Each row is a point on a landscape with many valleys, with its height.
From any point a ball rolls to the lowest of the 2 points nearest to it. It stops when none of these is lower. Distance is the straight distance between rows; heights are no part of it.
j369 (h 62.5): [103 107 104  98  77 113 128 116  79 112  95 123  91  85 110 128 105 124
 115  95 133 104  97  75 103  92 111  85  71 115  96  79 101  94  97 129
 123 102 118 112 116  81  77  84 129 142  62  88  97 123  89  70  84 125
 111  90 104  89 118 110  93 119]
j362 (h 39.9): [107  60 101  92  99  73 108  85 104 145 146  72  97 127 112  92  98 114
  48 128 129 120 114 103 104 109  91  81 112 112  82  78 100 123  97  89
 115  85  87 123 109 123 138 111 135 102  89 113  81 123  88  75 111  87
 121  95  77  91  99 107 105 102]
j630 (h 14.6): [ 99  81 102 103  82 109  89 104  91 110  89  74  96  94 134  79  91  90
  93  83  80  73 102 107 108 116 120 102 111 107 102 107  96 110  81 107
  94  76  72  98 110  68  74 108 104 118  99  99  93  85  86  75  89 107
 119  88 119 103  75 105  92 105]
j61 (h 56.6): [ 99 106  96  93 127 108 103  95 135 105 118 123  95  95  80  94 100  89
 139  90  90 117  94  98  80 107  61 118 102  87 100  74 105 106 119  76
  94 108  99 106  65 106 130  76  93  59 113  93 108  95 139 137 116 116
  66 124  82  90 105  70  85  72]
j537 (h 48.3): [ 70  86  93  81 109  76  75  79 142 124 149 106 108  64  91  88 108  85
 128 110 125 124 119 116  98 100  75 119 113  97 118  61  78 111  96  82
 121 122  88 121  81 119 149  85 114  91 109 116  90 100 127 116 101  95
  76 113  72  83 108  79  95  73]
j606 (h 65.1): [114  97 100  82 145 131 121 107  88 100  99 111  70 133  89  99  77  93
  96  77  68  88  82 122  93  90  95 103 147  90  85  89  97 107 138  74
  75  96 117 105  95  93  75  72  73 103 101  57 122 104 107  92 107 120
  75 108  97 118 103  76 102  79]
j836 (h 6.0): [ 96 110 111 113  58  81 148  79 120  93 113 122 101 114 107 104 116 118
  75 108 111 121  75  65  75 127  38  67  59 105  87  87 103 102 103 109
 121 129 136  87 111  93 110  74 110  78  77  99  96 114 104 127 128 103
  91 119  81  81 134 111  98  96]
j315 (h 53.6): [109 133  94 104  84 104 125 117  89  61  88 121 110 126  77 131 133 118
 101  92  98 119  79  83  92 100 101  90  63  89  90 124 122  79 116 102
  99 101 118  85  96  99  87 108  87  96  81  86 115 111  97 125 116  90
 117 102 108  97 120 100  99 125]
j745 (h 43.9): [116 112  99 102 151  92  74 104 122  96 106  81 107 105  67 105  92  79
 110 112  97 112 105 125 101 103 111 121 119  79  93 102 103  93 104  81
  73  91  78 104  68 113 151 106 100  58 135 113  99  89 109 117 105  89
  69 108 103 106  72  83 102 103]
j279 (h 45.5): [ 88 137 125 121  71  98  80  76 101  55  45 139 124  77 117  96 100  87
  88  99  87  82 103  80 107 111  92  89  72 100 118 146  99  83  82 112
  92 123 120  90 119  91  83 119  61 109  98 144 112  82  76 117 115  78
  95 116 111  73 111 128 116  96]
j486 (h 23.6): [134  69  77  88  68 136  99 108  90 108  97  88  77 104 123  90 104 116
 113  85  93  71  89  97  99 101 128  84  99 106 119 111 114  99  85 124
 115  67  69  98 130  85  43 125 111 125  83  88 103 117  75  75  73 123
 141  70 100 113  99 116  88 111]
j970 (h 78.5): [112  77  90  83  87 117  75  97 120  98 128  94  93 106  70 117 134 126
 112 112 139 119 118  79 109  70 109  88  88 100 123 102 127  97 104 113
 118  88  93 103 110 128 103 134 130 111  80  99 107 124  88 112  85  88
 128  98  74  99 140  87 117 108]
j550 (h 26.3): [100 115 111 104 103  71 115 112  97 112 125 104 115  82  97 103  93 114
 114 101 119 118 108  94  99 107  96 113  74 117  87  66  84 104  94 107
 116  99 105 102  93  87 131  73 121  90  87 117  90 110 116 105  99 109
  84 104  90  85 111  98  79 116]
j833 (h 7.0): [116 112 103 110  76  95  63 101  80 109  61  85 121  44 113  78  84  85
 110 100 100  75 130 110 127 112 157 108  63 114 117 111  82  90  54 123
 101  71  49  89 115  76  81 115 116 114 125 139  99  77  85  88  85 102
 124  82 140  98  63 117  73 131]
j442 (h 22.3): [ 89  99 104 107  89  74  66  80 121  80  99  92 135  91  80 104 113  71
  99 117  97 103  99 118  91 109 103 126  94  73 117 125  93 112  63  82
 101 113  77  88  81 126 144 139  87  66 118 147  95  69 101 132 120  68
  85 108 113 105  83 103 104  94]
j325 (h 37.3): [100  90 118  91 151  97 118  72 120 106 111  88  84 129  86  94  89  72
  69 115  84 112  90 106  89 115  56  99 139  87 107 103 100 122 126  84
  75 125 125 100 102 113 135  92  90  76 119  93  94  90 109 115 130  72
  61 123  92 102  85 102 109  58]
j978 (h 84.9): [115 114 118  86 153 115  60  87 116  76 112 102 110  90  49  91 100  99
 107 111 119 133 120  99 116  71  94 113 117  87 119 103 112  89 132  84
  96 101  79 114 102 125 141 102 114  97 102 113 118 101 113 125 113  96
  84 140  83  77 130  83 107  91]
j861 (h 67.7): [122  92  94  87 158 110  53 120  86 119  84  80  91  83  83  76  66  80
 110  97  97  78 128 137 127  76 143 131 151  97  98  91  80  93 106  96
  73  68  77 101  92  93 105  73 107 116 136  83  88  85 112  77  76 120
  87  97 107 110  57  84  98 112]
j390 (h 31.9): [125 107 112 101 113  73 109 106 114 110 151  94 125  93  80 100 104 117
  89 110 127 136 123  87 100  97  88 103  63 119  83  53 103  95 103  94
 125  79  93 120  92 111 148  76 134  83  84 115 109 123  96 114 109 107
  94 113  81  72 128 100  81 109]
j789 (h 63.1): [ 62 120 108 109  88  90 110  83 122  81  73 126 111  95 104 103 107  75
 101 100  74  90  83 102  86 115  59  95  88  87 111 127 102  98 107  98
  88 140 127  79  95 105 107 111  52  77 117 102 101  75 122 140 119  71
  79 105 103 100 101 108 111  71]
j637 (h 75.5): [ 95  67  59  90 108  85  58 125 107 142 142  59 104  88 100  89  86 105
  96 107 125  99 145 139 119  59 146  86 115 107  94  79  91  95  73 113
 114  69  55  97  83 133 121  89 133 111 132  86  77 100 105  92  55 103
 119  58  78 121  70  98  97 120]
j320 (h 78.8): [103  80  70  96  91  86  81 127  92 143 131  74 108  87 109 106 101 118
  96 114 146  91 134 109 116  69 149 100  96 124 105  82  98  97  83 131
 115  76  77 100  99 115 107 110 141 122 110 100  72 111  97  75  60 100
 125  64  91 117  89 106 101 135]
j440 (h 22.8): [125  91 105 104 118  93 104  96 106  78 102  75 107 142  74 100 105 100
  57 113  84 114 100 102 101  98 116 103 105  90 102 142 133  94 108  92
  85  91  81  98  95 119 118 135  89  76 106 110 109  94  81 126 123  60
 106 114 113 104  92 107 117  98]
j129 (h 57.6): [ 92  85 101 106  73 133 112  97 105  90  95 109  79 108 135 100 105 105
 124  65  75  74  75  86  73  96  81  79 111  98 110  99 116 108 107  98
 117 113 109 101 122  81  58  95  78 121  82  87 112  99  91  98 101 125
 113 100  92  95 118  94 100  68]
j643 (h 54.0): [ 78 116  72 112  69  93 131 127  77 101  83 108 112  95 115 130 107 106
 126  85  88  97  83 112  95 107 123  96  81 103  90 104  88  91  87 107
  96 104 113  81  89  91  71  95  78  95  99  82  92  96 114  95  90 107
 109  70 115 124  90 101  93 127]
j119 (h 51.0): [ 69 118 114 119 108 112 132  98  86 102  77 133  71 103 127 103  78  95
  94  87  83  90  89  97 114  83  68  97 118 101  84  90  81 108 131  95
  88 137 164 109 112  76  67  61  73 136 110  82 111  92 112  79  93 115
  83 115 102  99 116 109 122  78]
j872 (h 59.4): [ 71 119 103 110 107 105  99  93 101  80  63 109 102  96 103 107  96  86
 101  92  72  90  91 113 100  92 101 111 118  87 114 148  99  95 102  97
  74 134 129  86  94 106  94 128  51 102 122 101 100  73 112 114 103  66
  83 102 113 113  90 114 126  87]
j524 (h 36.0): [ 88  92 125 121  98  83 129  77 100 102  94  85  94 130 143  79  72  96
  47 110  86  95  86  91  92 139  51  87 106 106  67  99  78 115  93  92
  83 105 134 106 104  74 112  75  92  91  95 104  88  85  91  74 129  97
  89 114 111  88  77 116 105  84]
j683 (h 59.6): [132  95 139  95 151 117  71  94 101  93  99  93 101  97  77  65  77  91
  80  96  90 102 119  97 110 105  99 118 119 103  92  90  97 101 116  87
  95  58  71 109 110  82 116  76 115 101  96 115 120 102  85  99 121 120
  96 135 104  66  96  80  86  92]
j15 (h 28.0): [120  87  76  91 116 118  68 116 104 103 111  92 104  92  84  84 109 115
 125  85  92  97 107 103 101  73 131 115 109 100  98  90 109  89 111  90
 104  59  58  97  90 105  90  94 106  98 100  70 111 106 104  98  86 123
 107  87  91 108  99  82  91 107]
j914 (h 17.2): [102  63  71  84  57 117  76  99 113 121 117  79  83  96 136  92 113 113
 121  84 101  79  93 108  79  98 124  94 119 108 127 107 115 102  83 116
 112  74  66  99 109 101  75 130 107 112  87  93  84 111  86  89  74 108
 140  72  81 115  95  95  92  95]
j927 (h 45.0): [ 82  83  95  89 133  85  77  69 136 118 132  92  99  89  74  97 113  69
 114 127 110 121 107 121  92 107  64 117 131  84 123  79  87 121 111  78
 104 128  99 107  78 138 141 103 104  73 130 111  91  89 122 129 108  80
  67 115  80  99  92  84 103  63]
j682 (h 29.3): [ 74  89 109 117  31  93  97  83 110 108  81 107 101  97 159  84  96  98
  94  92  93  76  86  85  74 134  72  72  93 109 111 111  94 117  68 107
 113 107 103  99 125  80  76 110  98 112  66 124  93  95  77  93 101  95
 118  93 100  93  97 122  97  89]
j887 (h 50.7): [ 92 116 128 106  95 108  70  72 110  64  63 113 113  95  97  90  94  89
  94  90  80  91  95  87  97 107  88 103 101  84 114 135 104 100 101  92
  89 113  94  97 111  98  89 114  76 104  93 133 115  75  88 118 115  91
  98 125 114  76 109  97 106  80]
j573 (h 84.1): [ 95 104  86  94 140  71  92 139  90 135 141  96 111  68  79 117  84 116
 123 105 151 121 144 117 127  55 136 119  96 120  82  52  77  90  99 119
 107 110 102 113  83 118 141  69 144 108 118  99  82 121 135  83  53 112
  93  82  80 108 110 101 106 123]
j760 (h 3.0): [ 80  94 100 105  71 115  88 100  97  98  77  99  89  77 124 100 104  95
 120  81 106  78  96  93  96  95 120  95  99 100 132 118 110  98  79 117
 111 105  97  90 119  91  64 123  99 128  96 112  91 101  92  85  82  96
 116  89 111 109 106 105 111 101]
j964 (h 57.3): [109 113  72  95  64 121 108 121 107  72  95 119 107 100  90 125 138 114
 146  89  89 103  74  85  76 100 105  95  72  95 114 108 125  89  92 103
 115  93  86  77  90 100  73 115  87  86  78  85 117 114  98 125  98 108
 123  90  94 114 123  85  84 109]
j565 (h 48.2): [ 97 115  72 107  72  78 152 140  62  82  79  93 115 134 110 131  99 112
  98 102  72  93  71 123  99 117 136  92  89  95  82 126  98  92  97 103
  82  96 119  84  83 104  71 118  70  98  98  83 103 106  94 101  97  86
 117  62 125 146  77 121  97 139]
j584 (h 71.7): [104  78  73  85 134  94  49 127  90 133 107  70  97  81  94  74  80  93
 121 110 110  85 142 136 126  65 159 121 129 108  94  75  85  87  91 119
  95  66  64  99  76 112 107  76 118 111 149  81  73  93 115  71  53 118
  96  72  93 113  58  93  92 122]
j381 (h 20.2): [ 83 105 116 103 107  71 143  89 110 123 136 107  99  93 101 102  95  99
  90 110 125 130 103  94 100 116  65 101  88 116  85  67  80 114 105 102
 113 125 130 109  89  95 136  73 117  82 100 100  76 112 132  98 106 101
  75 105  91  86 103 103  99  93]
j219 (h 54.6): [ 81  91 108 106  98 134 113  99  88 111  89 108  66  97 125 102  90  95
 105  68  92  76  87 104  97  86  91  97 127 103 102  96  96 112 123  97
 101 121 118 110 117  78  56  90  85 143  93  82 104 102 105  71  86 121
  97  98 100  99 107  98 115  80]
j437 (h 14.0): [ 90  93 107 108  61  91 127  89 120 115 125 116  91 111 131  90 102 111
  98  96  98  98  86  76  66 127  58  78  80 117  89  79 103 118  91  99
 123 106 115  99 110  76  99  73 113  89  74 100  94 108 100 100 120 118
  98 111  78  80 124  91  92  79]
j771 (h 22.7): [102  67  57  83  98 113  97 110 119 123 138  83  94  97  96 101 124 127
 124  95 105 105 106 104  88  80 102  99 107  96  98  83 116  94 110  90
 118  75  81  99  86 117 110 110 110  91  95  69 104 118 105 111  87 112
 113  81  70 107 113  68  96  89]
j749 (h 58.6): [ 81 134  89 114  61  88 140 134  72 103  93 128 112  79 111 139 113 116
 129  92 125 103  84  88  99  99 112  99  57 114  88  85  83  86  87 120
 111 120 135 100  90  86  79  82 106 112  75  89  96 112 115  92  85 112
 106  75 111 105 110 106  87 128]
j922 (h 42.7): [118 123  94  89 117 126 133 125  63  71  73 122  95 124  78 135 103 113
 109  92  85  97  79 104 105  84 132  90  97  96  94 121 103  85 130  98
  75  98 114  92 105 107  57 103  78 125  96  64 132 107 100 101 101 111
 116  94 118 120 116  99 101 129]
j860 (h 63.9): [130  94 118  90 146 124  51 108  83  95  77  97  90  85  80  71  72  84
  98  92  81  84 119 121 118  86 128 125 136  92  98 104 101  95 117  85
  82  61  66 104 100  82  85  89 101 115 122  88 112  90  99  84  96 120
  92 122 110  91  84  85  97 105]
j329 (h 37.1): [108 122 119 134  49 101 107 100  94  78  78 126 115  91 142  80  97 111
 100 105  93  80  85  71 108 139  86  66  50 115  87  98  98  91  74 111
 115  83 108 103 119  63  60  87 102 114  66 119 115 110  56  77 115 131
 105 104 107  81 114 120  77 113]
j521 (h 13.5): [ 76 120 114 107  85  83 136  83 122  97 111 136 105  92 101  99 102  94
  95 100 101 125  80  79  88 128  44  94  67 103  96  76  92 104 104 105
 113 131 132  96  92  95 126  63  88  68 101  97  88  99 130 132 121 101
  69 111  90  87 112 100  99  92]
j94 (h 57.9): [ 98  86  85  99  91  95 159 105  84 106 103  88  87 140 133 105  92 110
  71  90  74  88  68  99  86 122  75  83 112 101  69  88  94 113 113  92
  96 100 140  96 101  91  83  78  79  93  85  67  99 108  97  82 114 106
 102  88 101 111  94 110 103  85]
j873 (h 37.7): [ 70  85  89  85 135  99  24  84 117 102  76  76 101  76  85  90 103  79
 124 111  97  83 115 142 100  79 131 132 144  67 134 112  83 101  80  87
  85 122  66  86  80 122 120 132  78  81 142 125  89  62 113 108  79  83
  83  89 103 131  71  92  99  95]
j839 (h 17.0): [106  70  84  90  80  93 129 104 113 133 146  90  95 115 116  98 120 111
 102  92 102 106  94  96  81 108  86  92 100 110  89  83 110 105 107  88
 115  88  90  95  92  99 106  94 109  85  78  88  94 114 105  91  99 110
 108  93  76  94 107  86  90  81]
j180 (h 71.9): [135 115 114  93 121 118 111 111  79  82 101 111  93 112  71 104 102 123
  98  92 102 114 104  78 113  85 115  96  91 108  82  91 114  88 124  96
 109  83  89 106 115  92  82  87 117 120  77  80 119 126  91  91 108 119
 110 114 107  84 127  91 102 110]
j125 (h 40.4): [115 125  94 122 101  86 124 128  70  77  75  88 115 128 107 116  91 101
  70 103  76  97  97 101 115 110 130 105  90  93  71 141 108  89  93 108
  71  84 109  95  90  97  91 119  77  91 110  97 102  97  81  99 106  73
 106  88 142 122  69 125 115 126]
j823 (h 47.6): [ 78 126 142 115 118 105 119  65 104  92  84 134  81  99 115  97  75  92
  77 104  97 105  93  80 109  98  40  88 114 104  79  97  86 117 126 104
  96 151 158 117 126  80  99  68  83 118 108  98 102  94 110  95 113 105
  67 131  91  82 115 116 123  64]
j827 (h 30.6): [ 93 111 100 114  85  76 143 107  90  94 102  84 117 128 101 113 107  91
  71 110  79 109  81  95  92 129  89  96  76  87  77 116 105  94  89  98
  87 103 122  90  83  98 116 108  72  65 103  94  92  96  98 120 119  70
  87  96 110 112  80 107 106 104]
j526 (h 65.7): [109  88 109  91 101 115  97 102  82 131 117 113  72  94 100 104 101 124
  96  99 146 107 121  82 114  71 106  94 104 121 104  81 100 105 110 122
 119  98 111 121 125  99  94  87 143 150  79  97 100 125  91  68  84 122
 114 101  88  83 129 104 103 105]
j176 (h 46.2): [110 114  85  84 109 134 115 128  75  74  79 117  85 113  66 150 125 121
 121 103 114 108  87  95 106  54 129 103 108  87 112 122 112  84 127 110
  94 114 127  86 106 113  65 117  86 128  92  66 108 113 113 100  79  97
 113 101 110 128 122  99 123 125]
j190 (h 37.2): [121 118 107 105 108 110 130 118  60  86  68 117  91 114 109 108  78 111
  81  92  81  83  87 104 122 104 118  86  97 103  85 101  94  96 109 103
  92  79 115 110 115  79  49  89  85 132  95  73 124 110  79  71 101 121
 111  92 124 107 103 108  99 126]
j251 (h 13.3): [107  90 106  90 112  89  60  76 118  82 103  89 120 107  61  86 121  84
  87 111  95 110 106 103  97  86 104 117 114  80 122 123 113 101 100  76
  97 106  64  89 100 129 129 144  89  72 106 129 108  76  91 126 118  73
 100 121 102 102  98  90 111  92]
j106 (h 31.5): [119  90 121  96 127  92 114  67 109  94 113  71  96 148  81  88  95  86
  47 121  89 117  90  98  91 120  70  96 109  92  96 108 113 108 114  79
  87  95 108 105  93 118 144 110  93  65 102 108  99  91  90 113 131  63
  78 125 105  95  93 106 115  77]
j722 (h 24.1): [104  86  99  94 112 115  88 103 105 104  99  81  97 100 105  86 102  91
 103  88  84  90  99 112  93  90 117 111 123 101 111 112 110 101 100  95
  91  88  79  93  97 103  92 114  90  99 100  85  98  90 104  91  99 101
 106  93  97 109  98  82 108  93]
j719 (h 80.6): [104  85  95  79  87 101  64  69 115  80 114  82 105 105  59 110 150 110
 101 125 127 120 111  89 105  62  97 100 105  80 142 115 117 104 106  95
 121 121  85  98 113 149 118 151 115 109  87 119 108 100  87 122 102  67
 130 110  90 101 134  95 122  94]
j912 (h 24.4): [ 85  57  66  87  69  97  84  97 113 156 146  64  88 110 138  95 110 108
  95  99 109  96 106 116  84 104 104  92 130 111 107  91  98 119  86 100
 116  88  74 103  94 116 101 122 119 105  90 103  72 107 100  83  74  92
 134  68  71 109  94 100  97  79]
j943 (h 43.7): [ 91 138 100 130  48  79 127 120  83  71  76 140 133  94 129 106 110 113
 111  97  76  89  70  83  95 140  84  74  43 109  77  96  91  79  87 101
 111  89 120  96  92  73  71  78  84  95  76 109 106 106  76 105 111 113
 101  95 103 103 111 113  72 126]
j793 (h 55.2): [ 82  98 124  96 112 117  74  74 104  82  68  92  91 100  94  88  93  83
  94  97  87  90 102 110  97  82  98 112 139  84 128 141 105 121  99  91
  86 129  99  93 120 108  92 131  82 121 105 122 103  76 102 101  97  77
 101 115 117  98 107 101 127  70]
j263 (h 30.9): [128 117  93 113  87 102 102 124  62  66  57  94 112 104  99  96  96  99
  82  94  65  79  99 102 127 114 155  99  75  92  92 153 109  87  91 108
  78  65  79  83 112  94  62 134  79  96 125  99 125  96  64  99 103  80
 128  83 147 116  71 120  90 135]
j382 (h 67.3): [ 72 118 104 131  51  84 119  90 112  76  82 119 118  94 130  90 108  90
  91  95  78  86  84  79  83 136  50  77  69 100  99 114  93 100  88 103
 103 120 126  83  98  82  95  97  70  76  85 111  98  80  99 136 119  88
  92 105  95  92 106 116  99  88]
j507 (h 30.8): [ 83  89  92  90 121 100  64 104 112  96  92  88 101  80  82  96 111  97
 114 106 109 101 113 119 112  70 136 131 123  90 122 116 102  92 100 101
  96 113  80  88  88 110 109 128 100 105 122 109  86  82 109 102  83  94
 101  97 106 114  92  87 115 110]
j353 (h 41.4): [ 76 109 124  89 138 101 105  68 136 110 109 120  88  91  76  97  94  68
 114 114  99 112  90 103  97 107  38 107 128  92 117  86  96 121 132  90
  93 146 133 102  93 112 135  77  98  77 125 105  91  93 130 132 115  91
  49 125  84  90 101  95 103  52]
j252 (h 27.9): [ 85  89 127 110 113  77 126  75  98 125 122  92  91 110 120  90  64  91
  53 124 120 113  96 100 101 128  54 102 112 112  75  83  65 118  96  97
  95 114 129 117 103  84 134  66 116  93  99 121  74  99 107  74 118  95
  74 115  99  85  78 118 101  82]
j54 (h 44.4): [ 82  72  98  87 128 104  45  84 113 103  76  64  96 102 117  84  83  54
  99 102  72  70 111 144  87 107 109 125 165  76 123 127  88 116  83  91
  74 107  88  90  90 107 110 126  74  87 131 124  91  66 104  96  94  80
  88 100 113 125  54  93 107  78]
j388 (h 53.4): [ 65 117  72 104  84 106  79 123 106  95  73 105 114  55  92 131 130 107
 157  95 121 100 103 104  98  73 147 125  86  98 117 115 102  89  80 109
  95 130  94  73  78 108  89 124  82  96 122  94  88  84 134 114  68 105
  97  69 112 123 103  97 101 126]
j255 (h 86.5): [ 92  89  71  96 136  71  82 126 106 141 145  71 107  83  91 103  81  98
 107 111 131 109 141 134 120  71 134 108 113 102  78  56  81  99  79 105
 104  84  94 117  61 119 147  76 136  91 132  90  74 107 119  84  64 107
  90  72  74 108  75  86  96 110]
j536 (h 68.8): [132  91 129  97 124 119  99  95  79 106  95 109  72 101  94  74  81 119
  72 106 118  97 120  83 125  88 110  91 111 115  99  89 105 104 119  99
 104  80  93 129 136  83  83  85 132 148  90  91 115 121  78  66 101 133
 107 125 104  68 121 106 107  98]
j136 (h 59.5): [ 91 118 102  96 126 113 112 110 103 100  99 121  95  90  95 107  88  83
 133  85  85  97  90 108  87 108  76 116 113 100  93  78  88 100 113  80
  85 113 108 107  80  83 100  57  83  87 106  86 112  87 123 102 110 122
  70 111 107  97  84  71  87  87]
j281 (h 54.3): [107 116  93  89 143  97 119 111 115 112 135 120  97  89  69 115  99  95
 132  91 116 130 103  97 100  89  80 122 102 100  84  59  94  95 135  81
  97 104 119 117  75 116 136  64 106  72 110  82 101 113 143 114 101 115
  63 111  78  93 113  75  86  95]
j578 (h 44.7): [ 88 120 124 127  89  74 134  86  84  97  81 106 106 109 120 101  79 109
  51 111 109 105  95  87 114 123  76  93  80 107  70 106  87 100  92 118
  94 112 137 105 109  81 105  86 101 104  83 111  88 100  83  81 118  89
  99 113 113  86 107 130 108 110]
j647 (h 28.9): [112 120 119 116  67  96  79 101  88  93  80 114 121  68 113  90  91 101
 105  95 104  97 113  79 110 127 113  96  51 118 107 105  95  86  72 119
 118  74  79 101 118  73  73  99 122 107  82 131 114  99  71  90 104 116
 114 103 124  73 102 111  73 125]
j72 (h 31.8): [ 81  63  90  90  76  77  84  80 107 139 144  67  99 108 111  98 112  91
  78 126 118 107 106 110  92 102  86  96 125  95 113  92  93 122  79  81
 120 107  79 107 102 128 122 137 116  96  99 120  79  92 104  92  97  74
 119  89  86 102  88 110 109  86]
j68 (h 21.6): [ 64  73 105 101  46  88  98  75 131 115 111 104  93 100 150  81 107  93
 122  85  88  83  88  88  58 136  57  82  93 107 110  94  92 127  78  95
 118 112  84  96 118  79  89  92  93  88  70 123  96  85  96 107 116 113
 108  95  86  88  99  93  87  70]
j933 (h 62.6): [114 122 104  81 164 114 115 120  81 111  97 120  83 118  71 113  82  94
 112  90  92 107  95 122 100  80 103 121 137  86  79  80  85  98 136  75
  69 104 116 116  80 103 104  70  92  99 121  68 109 102 126  90 100 118
  62 105  97 114  86  78 101  91]
j165 (h 44.3): [ 75 125 143  97 150 103 103  64 116  91  93 128  79  92  78  95  70  72
  93 115 101 120 109 102 108 105  57 114 129  97  96  96  79 119 126  94
  86 153 144 110 111  91 129  75  92 104 123 113  97  91 136 100 109  90
  62 126  91  78 103 108 115  61]
j774 (h 49.6): [118  77 101  92 147  92  50  98 116 100  89  65 103 111  79  78  86  71
  92 117  82  89 120 142 110 106 124 126 144  76 110 115  97 105  89  85
  71  72  64  97  81 119 133 124  96  75 132 118  98  77  92 107  99  86
  89 108 105 115  53  81 101 104]
j139 (h 37.6): [122  77 100 102 104  71 130  95 101 136 160  74 108 118 104  94  93 120
  59 122 128 127 110  90  98 109  87  91  77 120  63  54  98 109 106  92
 119  69  99 125  96 107 146  76 153  82  84  99  92 133  94  92 115 104
 102  99  84  80 113 101  84 104]
j979 (h 55.1): [110 116 138 110 110 115  85  78 106  75  79 107 102 100 104  75  78  97
  91  86  76 104 105  82 100 114  79 103 101 102  89 107 100  95 107  89
  96  91  98 102 102  71  94  85  91 103  88 115 122  87  88 104 125 115
  92 136 112  66 100  90  94  87]
j821 (h 81.8): [107  94  90  91 113  77  82 126  73 132 123  97 109  68  86 118  92 113
 111 111 163 110 142  90 139  53 149 110  79 128 105  71  94  91  93 134
 116 104  98 115 106 120 120  94 151 126 103 111  85 115 116  75  45  99
 113  77  96 102 111 111 106 140]
j418 (h 76.5): [134  76  79  85  79 128  99 121  99 104 124 100  84 107  91 109 129 131
 113 111 127 107 110  71 100  90 112  79  70 119 101  89 128  94  93 123
 132  64  83 110 115 108  90 110 144 117  63  86 111 141  73  93  91 115
 144  82  76  93 130  92  89 117]
j459 (h 49.7): [ 70 112  76  95  89 121 113 125  88  87  72 107  99  86  93 136 128 112
 135  85  97 100  87 101  99  71 131 116 105  78 117 130 100  90 101 117
  87 135 119  84  89 111  63 128  82 113 113  80  94  94 128 104  71  95
 109  81 112 134 107 103 120 109]
j307 (h 51.6): [102 107 111  90 149  91  99  88 118 114 138 100  98  83  67  95  85  97
 110 108 129 134 125 106 106  97  76 116 110 113  92  59  94  96 109  83
 100 102 102 123  89 117 159  76 122  83 111 112  97 110 120 100 104 103
  73 122  74  82 107  81  97  88]
j540 (h 49.3): [114 132  83 118  47  95 145 119  86  62  82 125 119 125 102 129 126 123
 106  99  96 101  62  78  83 129  87  69  40  99  81 108 124  78  95 111
 115  93 117  86  92  86  72  99  92  90  65  86 118 123  77 119 126 101
 120  86 106 108 118 112  80 125]
j323 (h 10.8): [ 80  76  79  92  68 135  61  90 118 102  88 100  93  77 115  95 130 110
 151  80 104  80  96 105  81  79 126 105 111  96 148 114 120  96  83 112
 115 100  65  88 108 105  68 133  98 113  91 102  91  93  95 102  69 110
 128  83  84 117 109  94 100  94]
j438 (h 82.8): [106  88 106  78 134  94  57  82 100  84 105  79 103  99  44  97 118 105
  85 118 132 120 133 105 133  50 105 108 118  82 129 120 108 101 121  93
 105 111  86 114 113 147 131 132 115 113 111 113 101  99 101 111  96  80
 105 123  95  99 118  91 126  99]
j21 (h 51.9): [ 84 112  97 120  58  73 155 104  76  94  87 108 105 132 145 105  95 110
  66 107  86  89  68  91  96 131  70  73  75 105  72 102  94  95  96 104
 100 106 149 100 101  78  81  85  82  98  79  93  91 112  84  87 116  97
  99  99 111 108 106 132 109 110]
j572 (h 74.2): [138 111  84  90 102 120 112 129  79  82  98 114 100 114  70 136 126 128
 113 102 120 111 101  73 103  79 129  94  68 112  97  93 122  86 117 115
 110  76  94  97 103 104  77 105 128 118  82  73 114 138  86 103  97 113
 127  91 100 104 127  98  89 132]
j838 (h 20.8): [116 119  87 112  83 107  68 115  76  82  61  89 122  69 100  91  93  89
 100  91  81  73 115 106 124 110 169 114  81 103 114 142  99  76  73 117
  77  74  64  81 107  87  67 138  86 106 142 117 104  85  92  97  84  87
 121  74 147 113  61 121  95 133]
j817 (h 60.1): [116 100  99  99  81 126  97 103 110  71  89 113  97 105 108 102 121 108
 125  72  65  89  78  84  82 110  97  87  97  96 107 114 126  93 101  95
 110  93  84  83 110  88  69 108  84 101  81  89 124  98  85 112 111 116
 119 104 102  94 117  82  92  92]
j640 (h 30.4): [144  90 103  99  83 132 117 112  69  97  76  99  73 107 111  85  85 110
  78  93  90  73  98  94 119 107 131  77  88 109 102 103 113 102 103 116
 103  68  85 118 133  80  42 109 116 148  94  73 121 113  63  60  92 122
 132  91 119 100  99 115  91 121]
j308 (h 38.0): [ 68 113 115 123  45  79  80  67 110  83  63 118 114  95 143  84 100  87
  85 109  91  70  80  82  86 123  61  74  87 101 121 130  96 110  72 104
 112 127 113  89 123  92  88 120  76 106  83 146 101  76  67 114 115  76
 101 109 107  87 111 132 117  89]
j972 (h 20.1): [107  90 109 104  70 100  62  89  94 120  90  93 108  59 117  76  90  92
 116  92 116  85 125  93 110 108 132  99  70 124 125  94  97 104  66 117
 117  76  50 101 120  83  81 104 129 118  89 131  96  94  70  75  90 116
 126  89 112  79  90 101  73 117]
j449 (h 21.4): [102 114 110 114  96  73 135  89 117  89 117  97 118 110  79 104 105  88
  72 115 101 129  83  90  84 141  55  93  63  95  78  89 103  90  93  95
  97 107 124 101  81 111 139  82  95  48 110 106  86 102 116 135 131  77
  64 114 104  94  90 113  95 110]
j237 (h 62.3): [121  84  79  82 112 122 151 105  81  89  98  94  82 152 105 107  99 111
  87  79  56  89  63 116  81  95  99  90 125  90  87 111 114 105 130  89
  83 101 111  93 106 103  66  98  64 101  85  54 118 112 101 100 109 106
 113  96  96 126 101  90 105  83]
j610 (h 38.1): [113 108  94 107 123  95 119 105 113  96 104  91  99 126  91 115 101  80
  93 100  73 106  85 112  88 122  89 108 115  79  81 109 109  95 104  85
  72 107 106  89  68 108 130 104  76  51 125  88 101  88 113 124 120  80
  71 107 109 118  73  94  99  90]

Where does a ball stop that starts at each point below?
j237 -> j836
j719 -> j833
j459 -> j760
j817 -> j833
j369 -> j833
j774 -> j836
